Points, in no order, along strands that fork, close into loops and pass close to each other.
Points whose rows are less than 72.1 apart are linked; no others are. Some points are linked to none.
<541>: [ 13  10   0  -4  30   6  -3 -27 -19  25 -24 -10  16  16  -2  49 -19  -3
   0 -10 -16 -24]
<475>: [-29  -2  -6  -2  -5  35  -1 -27   4   0 -10  -9  15 -22  -9 -17 -11  21
  -9  21  41  -8]
<590>: [ -4  -2   8   4 -18  12   1  12  23 -17  36  -6 -52 -17   2 -22   3  18
  30   9  21 -26]
<964>: [-19  -5  19  44   0  27  35   4  24 -18  12 -29  -7 -15  -1 -11 -17 -15
  40  -4  15   2]
<890>: [ 50 -18 -16 -30   4 -44 -14  10 -14  18   1  29 -51  11   3  25   9  15
   1 -13 -28 -37]
<819>: [ 22   5  -3 -40   1  -3 -26 -33 -13 -11 -10   4  -1  -2  -4  29  17  22
 -31  -1 -28 -45]
<384>: [  7   0  -4  60  24  13  27 -23   1  -7   3  37  61  11 -18 -15 -27 -36
  -5 -11 -33  64]
<154>: [-16   4   2 -25 -10  19  -6 -29  -8  19 -14 -12  -1 -15  -6  12  -7  29
 -15  17  21 -22]
<185>: [-16  -7  17  23 -32  21   4 -16  -4 -41  16  40   3  -7  16 -29   8 -10
 -16 -26 -18  58]
<235>: [  3   2  16   9  22  15   7  -7 -15  10 -14 -19  14  15  19  41 -12 -12
   8 -22 -43  10]
<478>: [  3  -2  13  -8  24 -29 -38  48 -19 -27   5  27   8  24  28 -17  24 -22
  -3 -26 -24  25]
<463>: [-10   8  16  12   6   8  16   8   6   6  -4 -22  -4   9   7  24  13   0
   5 -23 -36  25]
<271>: [  2   0   5  -4   7  23 -20  -7  -4 -28  15  17   0 -18   7  -1  -8  -1
 -18   7  -4  -1]
<917>: [ -1 -13 -19  52  19  18  58 -44  20  23 -23  -2  57  -5 -28 -26 -54 -52
  16   1  14  38]
<698>: [-38   1   6  35  -4  32  50 -41  -1  52 -41 -17  54 -10 -20  -9 -25  -7
   2  14  43  29]
<48>: [  1  -4  12  28  17  12   4   5  -9 -11   1  19  36  16   2   8   0 -22
  -3 -18 -41  45]
<662>: [ 28   9 -21 -54 -26 -22 -41 -16 -13  -1   4   4 -10  -8  -3   9  16  20
 -28  35  18 -43]
<763>: [ 18   0  13   1  37 -35 -11  45 -18  -8   1  25   6  23   5  10   2 -13
  16 -16 -33   6]
<391>: [ 15  -3 -11   0  46   4  10   7  -5  26  -2  -9   4   3 -18  17 -30   4
   9  29  19 -32]
<101>: [ 17 -23   1  -7  -6 -31 -24  32 -11 -22  35  33 -49  -7  30 -15  10   3
  12 -13   6 -20]
<167>: [  0  -7   0  26  33  30   2 -25   2 -22  -6  22  38  -2   2  -6 -41 -54
  13  -9  -3  16]
<711>: [-14  12  -9  27  14  14  40 -13 -16  64 -35 -47  50  -5  -5  23 -32 -20
  22  15  15   9]
<898>: [  5  -5   4  33  27 -14   2  25  10  -8   4  -3  16  -2  12   5 -20 -55
  42  -4  14 -10]
<137>: [-12   5   3   2 -22  33  -3 -28  -1 -28   4  27  22  -1  -1 -19  13 -12
 -35 -12 -24  44]
<604>: [ 37 -16  -3 -61 -51 -24 -42  17 -10 -20  20  13 -57   3  42 -29  22  13
 -10  -3 -22 -29]
<366>: [-25   0  -1  29   9  -3  27  10  17   6  -9 -17  18 -10 -25   4  -8 -15
  10  11  34  12]
<125>: [ 30  17 -20 -24  29 -33 -19  21  -7   9   0  11   3  17 -13  15  15  10
 -14   8 -23 -14]
<430>: [  1  -8 -32 -12   1  -5 -14  -2  12  13  20 -12 -15 -20 -16  -8 -15  20
   4  26  51 -45]
<576>: [  7   6  -6 -10  15 -29  22  11 -22  61 -35 -28   8   6  -8  50   4  26
   2   7  -2 -13]
<734>: [ 23 -14   9 -52 -37 -27 -57  43 -29 -34  22  23 -28   6  42 -29  19   6
 -17 -17 -25  -6]
<152>: [ 20   1   5 -50  -6 -22 -13 -13 -14  12 -16  -9 -27  10   0  20  28  42
 -39 -10 -31 -39]
<495>: [  4   4 -18 -11 -11 -43 -10  30  24 -11  18  -8 -41  -4 -13 -14  18   8
   0   9  18 -18]
<749>: [ 17  -8  20 -29  -2 -22 -44  30 -35 -34  -1  38  14  21  34 -14  27  -1
 -21 -27 -37  15]
<450>: [ -4 -10  -5  71  19  18  36 -34  15  -3  -7  22  58   0 -17 -27 -32 -49
   3  -3  -1  58]
<228>: [ 20  10  13 -37  17  -7 -22 -27 -25 -18 -14  18  30  14   2  31   8  15
 -30 -11 -42 -29]
<821>: [  8   7  -7 -30 -39 -10 -14   2  15  11  12 -10 -69   0  14   1  33  43
  10   6  -9 -28]
<153>: [ 15   2   0 -14  29 -18   6 -11 -29  56 -26 -12   2  13  -5  50 -22  13
  -9   8   3 -39]
<215>: [-25   0   9  12 -15  26   2   7  33 -28  31 -16 -12 -25 -12 -30  -8  14
  24  27  37 -13]
<409>: [  9  -1   2   4  31  12  -3   6   4  -8   9  11   8   3   2   9 -20  -3
  15   8   8 -19]
<1029>: [  6  -9  -2  23  36  11  22  13  13  28  -4 -31  11  -2 -10  12 -37 -18
  39  21  32 -28]
<886>: [-10  11   8 -26 -28   2 -19  20   4 -24  -7 -14 -39  20   9 -11  39   9
 -17 -17 -35  10]
<942>: [  2  16   4 -43 -13  -3 -19   2  -6 -11 -11 -18 -13  23  10   2  26  31
 -35 -23 -45  14]
<392>: [-16 -16  22  55 -16  13  34 -12   5 -27  12  41   2   4  17 -36   1 -29
   0 -41 -22  68]
<119>: [ 10   5 -25 -31 -54 -19  -7 -12   8  21  21  -1 -79 -16 -12   7  13  48
  10  13  19 -51]
<313>: [ 16  11   4 -43  -4 -16 -14  -2 -25  11 -25 -18   2  30  -5  25  28  35
 -33 -16 -42  -2]
<727>: [-28  -4 -13  23  10  39  22 -54  19  16 -16  -9  34 -21 -21 -33 -42 -22
   3  18  50  17]
<707>: [ 21  -6  -8 -28  -3 -26 -22  21  -4 -12  14  17 -40  15  19  12   5  -2
   0 -11 -11 -22]
<368>: [ -1   0   6 -18  16  20  -4 -26  -8   6  -8  -1  46   3 -15  16  17  23
 -43  11 -16  19]
<697>: [ 14  -3  -1 -30  -7   5 -44 -13  -6 -43  23  23   3 -17  15  -1   1  -8
 -15  13  -3 -15]
<192>: [ 10  29 -16  25  44  14  10 -35 -19  36 -28   4  86   3 -22  19 -44 -21
   5  21  -1  19]
<81>: [-32  13  21  16 -17  18  21  21  24 -12  -5 -24 -17  12   4   0  20  17
  19 -12 -20  27]
<294>: [ 12  -8  12  -3 -19 -12 -11  38  23 -20  47   9 -72 -15  12 -21   7  15
  25  -5   4 -17]
<38>: [ 21  -2 -32 -64 -43 -47 -11  12   8  28  -8  -9 -54   6  -1 -14  31  30
 -29   7  -6 -30]
<1021>: [ -3   5 -23  33  30  28  31 -38  -4  28 -41  -9  74  -1 -23  -5 -52 -35
  10   9  16  30]
<925>: [ 24 -10 -21 -45 -27 -11 -55  -9  -3 -33  28  10 -18 -18  12   3   6 -11
 -17  27  20 -40]
<1017>: [-20   1   0  39  24   3  37   5  24  -4  -4  -5  50  -3 -16 -10  -8 -31
   4  13  11  33]
<129>: [-24   2   4  23   8  32  34 -37 -16  53 -30 -18  52 -11 -17  20 -12  20
 -13   5  12  27]
<904>: [-28  16   7 -14 -42  24  -9 -23   3 -11   4 -28 -36 -17   1  -8  13  32
  14  15  27 -18]
<268>: [  5  -4   1  25  14 -28   9  36  23  -6  16  -3 -22   4   5   5  -6 -28
  36 -10  20 -15]
<461>: [  9  -5 -20 -36 -28 -26   9 -16  -9  46  -6  -4 -53   1 -12  18  13  43
 -15  12  16 -48]
<163>: [-18 -25  32  16  -5   9 -12  29   1 -50  24  19  -6 -13  27 -26   3  -6
   8 -17   6  16]
<352>: [  1   8  -9  -7  -6 -25  -4  33  12  -3  -9  -6 -18  12 -13  -8  31   9
 -23   9   9  -4]
<476>: [ 39 -12 -34 -55 -17 -47 -17   8   2  18   5  21 -57  11  -2   0  23  20
 -24  -8 -23 -39]
<688>: [ 13  20  -1 -19  21  -5 -30 -12 -20 -26   0  24  39  13   6  22  13   5
 -26  -9 -44   7]
<523>: [  7 -20  26  -1  -4 -23 -18  52 -23 -19  28  29 -34   9  31 -17  11  -2
  21 -33 -12  -8]
<396>: [ 13   0 -33  -6   7 -34 -19  16  16   2  19  -1 -22  -5 -17   9  -7  -5
   4  15  38 -36]
<814>: [-43  -1  -4  15 -12  42  16 -56  14  15 -20   4  29 -23 -12 -19  -9   4
 -20  14  46  27]
<371>: [-21   6  19   3 -28   8  -3  18  26 -24   2 -15 -35  -4   4 -17  35  13
  -1  -8 -17  19]
<883>: [ 30   8 -17  14  29 -36  17  43   2  30 -11 -16  -2  16  -5  37   6  -6
  16   6 -20  -1]
<90>: [  3  -6  -3  38  39   4  11  18   8  -1  -5 -14  34  -2   0   1 -50 -46
  35  13  15   0]
<380>: [-17 -11  27  38  -2  -8  18  29  20 -34  23  -6 -26  -6  13  -4 -11 -26
  46 -19  27  -6]
<775>: [-49   3  13  32 -12  23  40 -33   6  28 -28 -33  14 -24 -15  -7 -18  -6
  19   9  50  15]
<812>: [-36  -5   3  27  -8  15  21 -10  18  19 -18 -34  17 -10 -25  -9 -19 -13
  25  17  59  -7]
<342>: [-10 -13  21  -1 -25 -17 -14  51 -11 -21  16   8 -58  14  39 -22  18   7
  31 -40 -25   7]
<587>: [-10  14  -1 -29 -62  29 -25 -11   9 -23  21 -17 -34 -29  13 -21  29  32
  -3  27  10 -13]
<913>: [  4   5   9 -34 -42  23 -24 -17  -1 -22  16  -2  -9 -18   5  -7  29  24
 -31  16  -4   4]
<469>: [  9  21 -14 -26   5 -37 -31  31  -1  -7   1  10  11  16 -14  -6  30  -1
 -32  10  -9  -2]
<157>: [ -6 -17  20  53   9  17  44  21  25 -17   2 -16  18   4   6  -3 -14 -43
  48 -15  -2  23]
<483>: [ 14   9  -3   3  19 -32  25  27  -7  56 -17 -23 -23  12  -8  27   4   8
  12   1  -5 -18]
<993>: [  4  -2   0 -11 -10 -10  10   9   4  19   1 -24 -51   5   0  16  19  34
  13  -6  -5 -18]
<672>: [-22   9   1  40  12  11  35 -20   7  17 -12   5  53  -4 -31  -9   6 -10
 -22   8  10  60]
<699>: [ -6   7 -10 -34 -16  -1  -6 -24 -10  35  -7 -24 -39  -9  -2  20  -4  32
   3  20  40 -45]
<998>: [-17  -4 -10  20  19  33  14 -48   7 -11  -3  19  37 -11 -13 -18 -44 -29
  -1   5  24  10]
<664>: [-23  16   3   6 -11  12  -7  -5  16   6   2 -31 -37   0   2  17   9  13
  19  -3   9 -12]
<666>: [ 15   4 -10  26  44  21   4 -31 -15   4 -12  26  63   7 -11   9 -46 -36
   8   4 -11  12]
<395>: [-27   4 -16  -6 -18   3  -1 -13   9  26   9 -28 -18 -27 -13 -14 -18  22
  14  28  84 -32]
<1031>: [ 24  -6   0 -14   6 -26   6  26   0  30   1 -22 -39  23   5  19  17  15
   4 -21 -33 -14]
<237>: [ -5   9   0 -24 -31  26  -9 -26  -3 -24  -6   4  22 -18   1 -17  28  10
 -46  16 -14  25]
<296>: [-17 -18  23  31   6  11   3  13  14 -42  22  20  21 -11   5 -33  -7 -19
   8 -15   9  23]
<140>: [-11 -10  13  34  15  31  35   8  27 -20  17  10  25  -8 -13 -24  -1 -15
   5   0   3  39]
<33>: [-13 -24  32  51  -3  19  26   9 -10 -30   8  29  22   2  28 -23 -12 -40
  21 -44 -17  58]
<19>: [ 24  13  -3   8  44 -18  -3  37  -9  13  -1   7  19  23  -8  26   3 -13
   1   2 -36   0]
<318>: [ 18   6   8 -15  14 -15 -36   3 -39 -32  -2  36  39  32  18  -6  15  -2
 -24 -31 -54  27]
<769>: [ 18  -4  -8 -44 -36  -8 -27  14   0 -13  11   7 -51  -3  26   1  25  23
  -5   3 -10 -28]
<611>: [-30  22  -9  21   0  27  21 -29 -14  27 -28  -1  61  -2 -25   9   1   7
 -30  12  20  35]

How many points has the smallest loop of links through each point below? Write none if it is on no loop.
<541> -> 21
<775> -> 8
<769> -> none

A fork is a point with three links, a tip a point with one. Leave the first point through the second and follow the links. Name the first fork or tip that comes.
<371> / <81> -> <483>
<672> / <611> -> <1017>
<19> / <125> -> <395>
<819> / <228> -> <19>
<998> / <727> -> <821>
<993> / <664> -> <33>
<898> / <90> -> <662>
<821> / <119> -> <384>
<392> / <185> -> <993>
